The views of a scene show one set of named points, each view turned or mirrored, and shifted as a whole, with a little noise and some points left out.
In the rows, 100 means zero.

Scene 1
View 1
(28): [ 93,  85,  91,  99,  85,  92, 138,  73, 101, 105, 100, 102,  98,  62, 123,
 100,  82,  76,  79,  59, 113, 104,  86, 100,  61, 115,  92, 112, 114, 108,
  94, 135,  90, 129, 108]
(90): [102, 116, 107, 114, 119,  66, 113,  82,  57,  87, 123, 107, 107, 102, 111,
  96,  76,  90,  97, 117,  85, 135, 100,  91,  97,  93, 121, 117,  96, 106,
  94, 119,  80, 116, 115]
(282): [100, 106,  95, 103,  94, 104, 127,  73,  91, 105, 121, 114,  98,  96, 116,
  95,  69,  79,  89,  92, 101, 116,  97,  91,  81,  83, 101, 126, 104,  98,
 101, 119, 101, 127, 102]
(297): [ 97,  96, 115, 107,  91,  96, 120,  92, 114, 110, 103, 118, 110,  89, 108,
 110,  91,  74, 117,  77, 116, 115,  99, 103,  63, 102,  89, 127, 106,  84,
 103, 104, 100,  87,  93]
(211): [ 94,  82, 123, 111, 106,  77, 119,  97,  89,  95, 107, 110, 110,  64, 114,
 113, 104,  85, 110,  80, 105, 101,  91, 106,  62, 113,  99, 109, 107, 106,
  88, 115,  90,  90, 109]
(299): [ 86, 101, 116, 112, 114,  97, 144,  95,  86,  99, 125, 103, 109,  76, 109,
 122,  80,  97,  77,  90,  88, 106,  94, 104,  73,  91,  90,  98, 118, 115,
 107, 116, 102, 131, 122]
(19): [ 99, 103,  92, 109,  93,  94, 115,  73, 101, 100, 117, 125, 102,  94, 114,
 103,  78,  73,  89,  70, 104, 104,  99,  97,  76,  85, 104, 118,  99, 103,
 105, 124,  97, 114,  86]
(114): [ 93,  88,  98, 107, 104,  96, 143,  74,  70,  92, 129, 102,  95,  60, 120,
  98,  75,  92,  77,  93,  91,  89,  89,  91,  77,  92, 104, 106, 109, 126,
  82, 138, 104, 149, 131]
(126): [109,  95,  86, 108, 105,  88, 129,  76, 117, 106, 100, 112,  90,  93, 102,
  99,  61,  61, 102,  71, 118, 102, 104, 104,  87, 112,  99, 122, 106,  92,
  88, 120,  97, 102,  94]
(122): [ 94, 108, 122, 106, 110,  87, 117,  99,  90, 102, 113, 110, 113,  96, 111,
 116,  88,  89,  98,  96,  97, 131,  95, 105,  74,  95,  96, 114, 112,  93,
 110,  97,  88,  96, 101]
(260): [ 85,  82, 118, 107,  97,  90, 151,  90,  75,  99, 113,  90, 109,  44, 122,
 107,  96, 100,  88,  89,  98, 102,  84,  97,  57, 114,  89, 105, 116, 119,
  85, 132,  98, 137, 141]
(130): [100,  95,  87, 109, 119,  95, 146,  79, 103,  99, 118, 104,  88,  81, 103,
 110,  54,  76,  70,  73, 101,  84,  97, 108,  91, 100,  97, 100, 118, 115,
  93, 127, 101, 132, 110]
(108): [ 98, 114,  97, 131, 110,  63, 120,  79,  81,  88, 116, 117, 115, 100,  99,
 104,  80,  79, 109,  89,  97, 119, 114,  91,  92, 101, 113, 116,  83, 106,
 101, 137,  95, 116, 107]
(23): [ 96, 109,  93, 115, 101,  90, 137,  79, 102, 103, 111, 109, 106,  95, 105,
 106,  69,  78,  89,  80, 105, 116, 104,  97,  82, 100,  95, 116, 104,  99,
 107, 127, 101, 127, 106]
(226): [102,  98, 101, 122,  88,  96, 125,  74,  95, 102, 119, 124, 108,  88, 104,
  92,  83,  72, 129,  93, 108,  99, 113,  83,  77,  90, 101, 137,  81,  96,
  88, 131, 120, 114, 107]
(26): [ 88, 110, 114,  95,  94,  94,  97,  82,  61,  93, 135, 122, 112,  91, 137,
 104, 100, 100,  71,  94,  82, 132,  80,  94,  66,  66, 112, 111, 106, 112,
 118, 108,  76, 118,  92]
(275): [104, 106, 101, 106,  96, 122, 148,  80, 110, 119, 118, 109,  95, 101, 100,
  94,  53,  75, 111, 108, 109, 109, 109,  90,  84,  86,  84, 137, 108,  82,
  93, 108, 127, 127, 115]
(164): [106,  90,  86, 108, 108,  88, 117,  70,  93,  92, 121, 122,  87,  82, 112,
  99,  68,  70,  89,  73, 103,  81,  98, 100,  88,  91, 113, 113, 101, 114,
  82, 130,  98, 113,  95]
(33): [102, 108, 111, 107, 105,  97, 121,  92, 111, 110, 109, 117, 105, 106, 103,
 111,  74,  74, 108,  88, 108, 120, 104, 105,  79,  94,  93, 124, 108,  83,
 106,  98,  99,  92,  91]
(216): [ 90,  94, 106, 105, 105,  73, 109,  83,  70,  86, 121, 113, 107,  69, 127,
 110,  98,  92,  74,  73,  91, 108,  83, 102,  69,  95, 113,  98, 108, 123,
 101, 126,  74, 114, 101]
View 2
(23): [ 97, 109,  92, 105, 116, 102, 101, 100,  99,  94,  75, 106, 119, 102, 103,
 104, 108,  80,  96, 112,  94,  92, 108,  94, 102,  98,  78, 109, 117,  85,
  94,  96,  85,  96, 105]
(19): [108, 110,  95,  94, 107, 108,  96,  96,  97,  93,  78, 106, 119,  94, 105,
  95, 109,  86,  86, 119, 116, 104,  94,  97, 111,  79,  85, 109, 115,  80,
 110, 104,  81,  93,  96]
(275): [ 81, 150, 102, 107, 123, 106,  93,  92,  96, 102,  83,  98, 106, 135, 109,
  95,  91,  77,  99,  97,  89,  84,  90, 100, 104, 112,  83, 113, 121,  94,
  84, 117,  84, 112,  93]
(226): [ 91, 131,  95,  92, 112, 109,  99, 112,  97,  87,  90, 111, 141, 129, 126,
  98, 102,  89,  86, 105, 109,  96,  82,  84, 120,  96,  75, 121, 110,  75,
  95, 106,  70, 104,  79]
(33): [ 82, 128,  88,  94, 115, 114,  96,  90,  94, 100,  77, 113, 103, 104, 100,
 102,  83,  77,  82, 128,  95, 101,  91, 112, 104, 100,  72, 118, 116,  82,
 124,  95,  78, 106,  92]
(130): [120, 108,  83, 110, 110, 104,  95,  98, 108,  97,  85, 112, 100, 107, 104,
 113, 118,  73, 107, 115,  89, 113, 105,  88,  97,  91,  81,  82, 107,  97,
  80, 105,  99,  86, 112]
(122): [ 92, 111,  73, 102, 101, 111,  89,  91,  95, 111,  86, 127, 105,  98, 105,
 102,  78,  86,  78, 130,  93,  92, 104, 109, 101,  99,  73, 119, 113,  75,
 122,  78,  74, 112, 108]
(211): [108, 105,  62, 100,  96, 111,  97, 105, 101,  96, 106, 127, 105, 115, 118,
 110,  96,  73,  77, 131, 107, 121, 102,  89, 122,  95,  60, 116,  91,  72,
 112,  66,  72, 104,  98]
(299): [110, 115,  66, 119,  89, 104,  86,  98,  95, 114,  92, 124, 101, 101, 116,
 109, 108,  81,  92, 117,  86,  89, 116,  87, 101,  94,  78, 102, 110,  93,
  81,  80,  84, 102, 127]
(282): [105, 113,  98, 104, 110, 102,  91,  93, 101, 102,  83, 106, 117, 108, 106,
  89,  96,  90,  94, 105, 106,  90,  98,  99, 104,  93,  91, 107, 120,  81,
  97, 111,  83, 105, 104]
(108): [ 95,  97,  83,  93, 113, 107,  99, 119, 103,  88,  76, 132, 157, 101, 115,
 110, 101, 101,  91, 121,  90,  91,  98,  86,  97,  97,  73, 111, 112,  72,
 105,  93,  78,  96,  94]
(126): [ 99, 112,  97,  92, 131, 108, 108,  98, 106,  82,  80, 102, 107, 114,  95,
 108, 103,  68,  97, 122,  98, 121,  91, 101, 106, 100,  70, 102, 107,  82,
 110, 106,  90,  92,  84]
(90): [108,  85,  77, 103, 103, 105,  84, 111, 110, 108,  89, 144, 148, 109, 113,
 101,  76, 112,  95, 118,  85,  84, 101,  96,  85, 102,  86, 100, 114,  67,
 105,  99,  80, 114, 110]
(260): [124,  95,  63, 127,  91,  94,  94, 106, 104, 104, 116, 117, 101, 128, 125,
 105, 111,  71,  91, 104, 102, 101, 126,  72, 122, 103,  72, 110,  94,  77,
  66,  65,  78, 110, 127]
(216): [133,  76,  68, 105,  85, 103,  88, 101, 105, 103,  97, 129, 119,  87, 113,
 100, 106,  93,  82, 129, 115, 109, 111,  90, 110,  76,  83, 101, 102,  70,
 106,  79,  78,  98, 120]
(164): [125, 106,  90,  93, 106, 110,  94, 105, 109,  88,  89, 116, 120, 109, 110,
 104, 112,  85,  98, 118, 109, 121,  85,  89, 107,  79,  84,  86, 104,  83,
  99, 115,  89,  87,  92]
View 3
(122): [108,  91,  96,  84, 110,  77, 120, 102, 101, 100, 126, 124,  94,  77,  92,
  99,  88, 121, 102,  88, 105, 101,  86,  95, 112, 123,  96,  91, 110,  96,
 102, 117,  72,  87,  86]
(90): [ 90,  92, 108,  61, 119,  92, 100, 113, 115, 110,  92, 115, 110, 104,  78,
 115, 112, 115, 113,  94,  90,  84,  88, 114,  94, 115, 105,  88, 117,  96,
 107, 126,  71,  85,  96]
(211): [110,  98,  77, 102,  82,  88, 103,  98,  76, 109, 106, 124, 101,  91, 112,
 102,  95, 133, 105, 102, 119, 111,  89,  95, 121, 109,  90,  72, 101, 106,
  99, 109,  78,  93,  88]
(297): [112, 102,  84,  89,  89,  90, 114, 101,  85,  98, 129, 128,  92,  74, 113,
 102,  73, 128,  85,  99, 118, 128,  83, 102, 102, 128,  82,  97, 112,  95,
  99,  99,  71,  85,  77]
(282): [ 75, 109, 108,  81,  82, 101, 119, 114, 110, 107, 112, 128, 108,  90,  95,
 115,  93, 120,  86,  90,  92, 109,  85, 102,  95, 124,  98, 116, 126,  99,
 109, 103,  67,  80,  83]
(299): [ 80,  95, 114, 107,  83,  75, 119, 114,  95, 110, 121, 136, 107,  93,  82,
 113, 104, 119, 100,  88,  96,  97,  89,  74, 126, 113, 110,  94, 107, 113,
 100, 102,  79,  94, 106]
(19): [ 86, 107, 110,  86,  79, 111, 114, 116,  94, 104, 114, 132, 100,  84, 111,
 103,  88, 128,  79,  98,  94, 100,  82, 106,  99, 116,  92, 104, 124, 104,
 106,  98,  57,  91,  72]
(114): [ 56, 110, 106, 107,  57,  99, 108, 119,  99, 123,  89, 130, 124, 116,  90,
 126, 120, 122, 101,  91,  91, 102,  92,  83, 119, 105, 110,  99, 115, 115,
 110, 101,  81,  87, 105]
(28): [ 79, 112, 100, 117,  56, 124, 116, 104,  85, 117, 121, 116, 103,  92, 114,
 118, 111, 132,  96, 101, 104, 114,  93,  80, 118, 114,  76, 104, 124, 109,
 104,  95,  71,  79,  88]
(26): [ 88, 109,  96,  83,  99,  98, 129, 103, 122, 111, 109, 131,  94,  74,  89,
  98, 105, 126,  98,  68,  77,  77,  84,  94, 117,  96, 125,  85, 123, 101,
 110, 140,  63,  82,  63]
(164): [ 77, 102, 110,  92,  67, 108, 104, 119,  89, 110,  89, 128, 122, 109, 115,
  98,  93, 131,  87, 106,  97,  94,  85, 112, 104, 117,  87, 106, 119, 111,
 114,  95,  57, 100,  81]
(33): [106,  93, 101,  79, 102,  81, 118, 107,  94,  94, 129, 127,  98,  78, 103,
  98,  71, 121,  86,  97, 110, 115,  82, 106,  98, 137,  84, 109, 114,  93,
 103, 100,  65,  88,  82]
(126): [ 92,  96, 109,  89,  80, 107, 107, 112,  84, 102, 116, 117, 112,  98, 116,
 103,  83, 127,  88, 115, 112, 115,  86, 109,  96, 139,  62, 118, 121, 100,
 107,  86,  60,  89,  89]
(130): [ 68,  94, 126, 109,  68,  96, 115, 121,  88, 110, 111, 126, 123, 110, 100,
 106, 101, 123,  95, 104,  97,  94,  91,  87, 119, 127,  82, 116, 117, 116,
 110,  88,  64,  98, 103]
(23): [ 83, 101, 121,  88,  86, 103, 112, 118,  95, 106, 126, 126, 100,  90,  95,
 120,  97, 119,  87, 102,  97, 107,  87,  94,  98, 125,  88, 108, 121, 103,
 100,  92,  67,  87,  97]
(226): [ 87, 113,  90,  70,  77,  97,  93, 120,  91, 106,  97, 139, 105,  94, 104,
 128,  83, 124,  74, 102, 108, 131,  80, 118,  76, 118, 103,  97, 113,  96,
 101,  90,  75,  87,  88]
(108): [ 96,  95, 118,  66, 105, 106,  88, 122,  91, 107, 106, 126,  98,  98,  92,
 123, 104, 121,  93, 111,  97,  94,  84, 116,  84, 113,  96,  81, 115, 101,
  96, 101,  66,  95,  98]
View 4
(33): [ 96,  86, 111,  88, 103, 114,  92,  79, 118,  87, 125, 104,  69, 127,  82,
  79,  95, 108,  83, 111,  95,  97,  93, 128, 116,  96, 102,  72,  89, 115,
  89,  95, 118, 152,  92]
(90): [121, 102, 105, 111,  92, 100,  93,  79, 114,  86, 143,  77,  83, 127,  93,
  95, 120, 123,  73,  68,  79, 106, 100, 111, 101,  98, 106,  77, 111, 108,
 123,  61, 137, 131, 123]
(275): [ 74,  92,  99,  65,  90, 107,  91,  84, 100,  93, 133, 113,  86, 100,  74,
  83,  84, 105,  86,  91, 110, 127, 102, 128, 117, 107, 111,  79,  67, 129,
  86,  81, 117, 125,  99]
(26): [131, 103, 122,  92, 100, 129, 115,  86, 118,  94, 143,  66,  85, 138,  87,
  88,  89, 115,  95,  82,  82,  73,  86,  81, 121, 110, 115,  59, 134, 109,
 118,  73, 116, 124, 112]
(126): [ 97,  89, 112,  91, 106,  93,  90,  87, 103, 104, 102, 108,  84, 119,  95,
  91, 110, 104,  88, 103, 101,  93, 101, 129, 115,  94,  88,  86,  60,  99,
  81,  96, 115, 141, 103]
(164): [113,  99, 112,  80, 106,  87, 106,  97, 103, 113, 107, 101, 100, 127, 108,
  88, 112, 105,  76,  87, 102,  75, 105, 106, 116,  95, 101,  75,  70,  96,
  98,  85, 120, 120, 114]
(23): [ 97,  99, 110,  93, 106, 104,  88,  87, 101, 100, 123, 105,  85, 124,  80,
  88,  95, 110, 102,  75,  86,  94, 108, 115, 112,  98, 102,  80,  80, 110,
  83,  86, 120, 132, 115]
(299): [105, 112, 114,  74, 129, 111,  84,  80, 109, 111, 143,  96,  82, 138,  80,
  99,  95, 108,  93,  72,  84,  86, 118, 111, 103, 108, 140,  68, 100, 117,
  89,  86, 119, 116, 113]
(28): [101, 107, 125,  83, 128, 112,  98,  82,  96, 128, 101,  93,  96, 131,  95,
 117,  96,  94, 118,  82,  95,  87, 106, 108, 122, 106,  98,  90,  79,  99,
  79,  96, 104, 122, 116]
(211): [103, 100, 120,  84, 140, 118, 103,  67, 123, 121, 114,  94,  78, 157, 113,
 107, 109,  96,  78,  98,  88,  94, 106, 121, 116,  90, 111,  82, 103, 108,
 103,  96, 120, 142, 105]
(216): [130, 109, 125,  95, 126, 111, 106,  83, 114, 117, 121,  77,  89, 152, 104,
 105, 109, 106,  93,  77,  80,  65, 103,  93, 114, 100, 112,  72, 113,  96,
 106,  84, 118, 124, 119]
(114): [108, 118, 112,  69, 121,  99, 100,  87,  96, 127, 129,  89, 108, 126,  98,
 113, 104, 103,  91,  56,  95,  95, 118,  98, 109, 110, 127,  81,  85, 109,
 101,  71, 120,  93, 128]
(297): [ 88,  87, 115,  83, 118, 124, 102,  73, 119, 101, 112, 105,  71, 138,  94,
  86,  89,  97,  89, 112,  96, 102,  93, 128, 125,  91,  96,  78,  92, 115,
  89, 102, 114, 155,  92]
(260): [ 97, 120, 119,  70, 147, 120,  95,  67, 106, 137, 127,  86,  94, 144,  98,
 132, 101,  94, 102,  63,  88, 109, 121, 111, 110, 109, 132,  90, 101, 114,
  96,  83, 115, 108, 124]
View 5
(260): [101, 116,  87, 111, 100,  92,  87,  94,  86,  94, 112,  90,  90, 103,  58,
  85, 123,  78, 129, 122,  86,  92, 112, 125, 107,  85,  91,  80,  91, 101,
 113, 107, 146, 150,  90]
(19): [112, 106, 110, 107,  84,  87,  87, 110, 119,  92, 113, 115,  90,  82,  89,
 100,  95,  91, 118, 102, 105,  80, 131,  76,  97,  92,  95, 106, 109, 110,
 101, 103, 105, 100,  87]
(28): [111,  98, 107, 106, 107,  93,  87, 101,  92,  91, 113, 111,  93,  77,  61,
  85, 101,  76, 117, 114,  99, 109, 122,  88, 108,  81,  87,  86, 113, 108,
 102, 114, 128, 124,  93]
(26): [110, 101, 109, 125,  63,  85, 111, 112, 140, 100, 101,  84,  92, 120,  79,
 110, 108,  85, 133, 115,  86,  58, 138,  80,  70, 102, 102,  88, 117,  83,
 127,  94, 113, 113,  83]
(108): [ 97, 118, 101, 100, 100,  93,  96, 108, 114, 111, 119, 108,  88,  87, 110,
  92, 111,  94, 129,  92,  75,  61, 118,  86,  86,  96,  95, 127,  85, 117,
  94,  87,  98, 114,  89]
(90): [ 89, 112,  96, 111,  79,  91, 113,  98, 121, 115, 105,  86,  91,  95, 100,
 102, 119,  89, 121, 111,  58,  51, 127,  96,  70,  90,  99, 125,  93, 117,
 110,  80,  94, 124,  82]
(211): [111,  97, 110, 105, 108,  87,  89, 118, 107,  90, 111, 105,  79, 110,  81,
  89, 122,  83, 113, 110, 101,  70, 128, 126,  98,  68,  89,  97,  88, 107,
  99,  87, 134, 109, 100]
(226): [105, 119, 111, 100,  80,  85,  71,  99, 105,  80, 123, 103,  99,  71, 113,
 100, 104,  88, 130, 103,  98,  64, 104, 103, 115,  89, 105, 128,  92, 118,
  96, 100, 115,  96,  93]
(114): [ 94, 131,  79, 124,  76,  89,  86,  92,  92,  91, 114,  91,  96,  91,  65,
 100, 107,  93, 122, 112,  75,  96, 114, 105, 108,  96,  93, 100,  97, 107,
 115, 116, 119, 141,  77]
(216): [106, 103, 103, 125,  97,  87, 104, 122, 116, 100, 110,  98,  83, 118,  65,
  96, 108,  90, 117, 100,  76,  83, 138,  93,  81,  87,  84,  91, 102,  90,
 113,  98, 117, 120,  89]
(122): [111,  96, 104,  94,  84,  93, 100, 104, 129, 106,  99, 106,  79, 102,  93,
  96, 124,  80, 120, 123, 112,  51, 136, 102,  78,  83, 102,  96,  99, 115,
 105,  79, 114, 112,  90]
(297): [120,  90, 120,  87,  95,  90,  81, 107, 118,  87, 108, 117,  84,  83,  99,
  93, 113,  76, 118, 119, 130,  61, 126, 103, 100,  74, 102, 101, 103, 119,
  93,  88, 125,  92, 100]
(130): [ 99, 121,  76, 108,  86,  93,  85,  97, 100, 101, 107, 122,  80,  81,  64,
  97, 102,  98,  99, 111, 102, 102, 135,  92, 104,  86,  86,  99,  99, 127,
  99, 109, 101, 132,  76]
(23): [105, 113,  95,  94,  90,  96,  88,  95, 111, 105, 111, 117,  88,  73,  89,
  91, 106,  87, 124, 111, 104,  79, 123,  80,  96,  95,  98, 104, 102, 122,
  98, 100, 105, 122,  85]
(299): [105, 124,  74, 104,  80,  95,  88,  97, 112, 106, 106, 109,  78, 107,  70,
  95, 120,  92, 126, 117, 108,  76, 128, 104,  93,  99,  96,  82,  92, 110,
 110,  99, 120, 142,  79]
(282): [104, 110, 101, 106,  69,  89,  89,  91, 116,  94, 107, 103,  96,  74,  89,
 104, 102,  84, 121, 119, 100,  76, 124,  81,  97,  94, 104, 108, 112, 118,
 109, 103, 103, 113,  82]
(275): [104, 120,  90,  86,  58,  92,  71,  71, 108,  88, 105, 111,  96,  52, 102,
 104, 110,  82, 120, 134, 127,  67, 113,  99, 115,  90, 116, 113, 105, 140,
  99, 102, 107, 114,  80]
(164): [100, 115,  98, 120,  83,  83,  84, 112, 106,  85, 115, 113,  88,  82,  77,
 105,  94, 101,  97,  98,  89,  94, 134,  92, 105,  80,  85, 117, 101, 119,
  98, 107,  99, 104,  82]
(126): [105,  99, 107,  92,  97,  91,  84, 101, 105,  93, 109, 126,  86,  60,  90,
  92, 100,  85,  97, 112, 110,  87, 131,  89, 105,  70,  91, 117, 104, 137,
  87,  97,  99, 102,  91]

In a view up to two points have been moved. Name them for each view, in the order of its rows, or write none.
view 1 => (130)
view 2 => (90)
view 3 => none
view 4 => none
view 5 => (114)
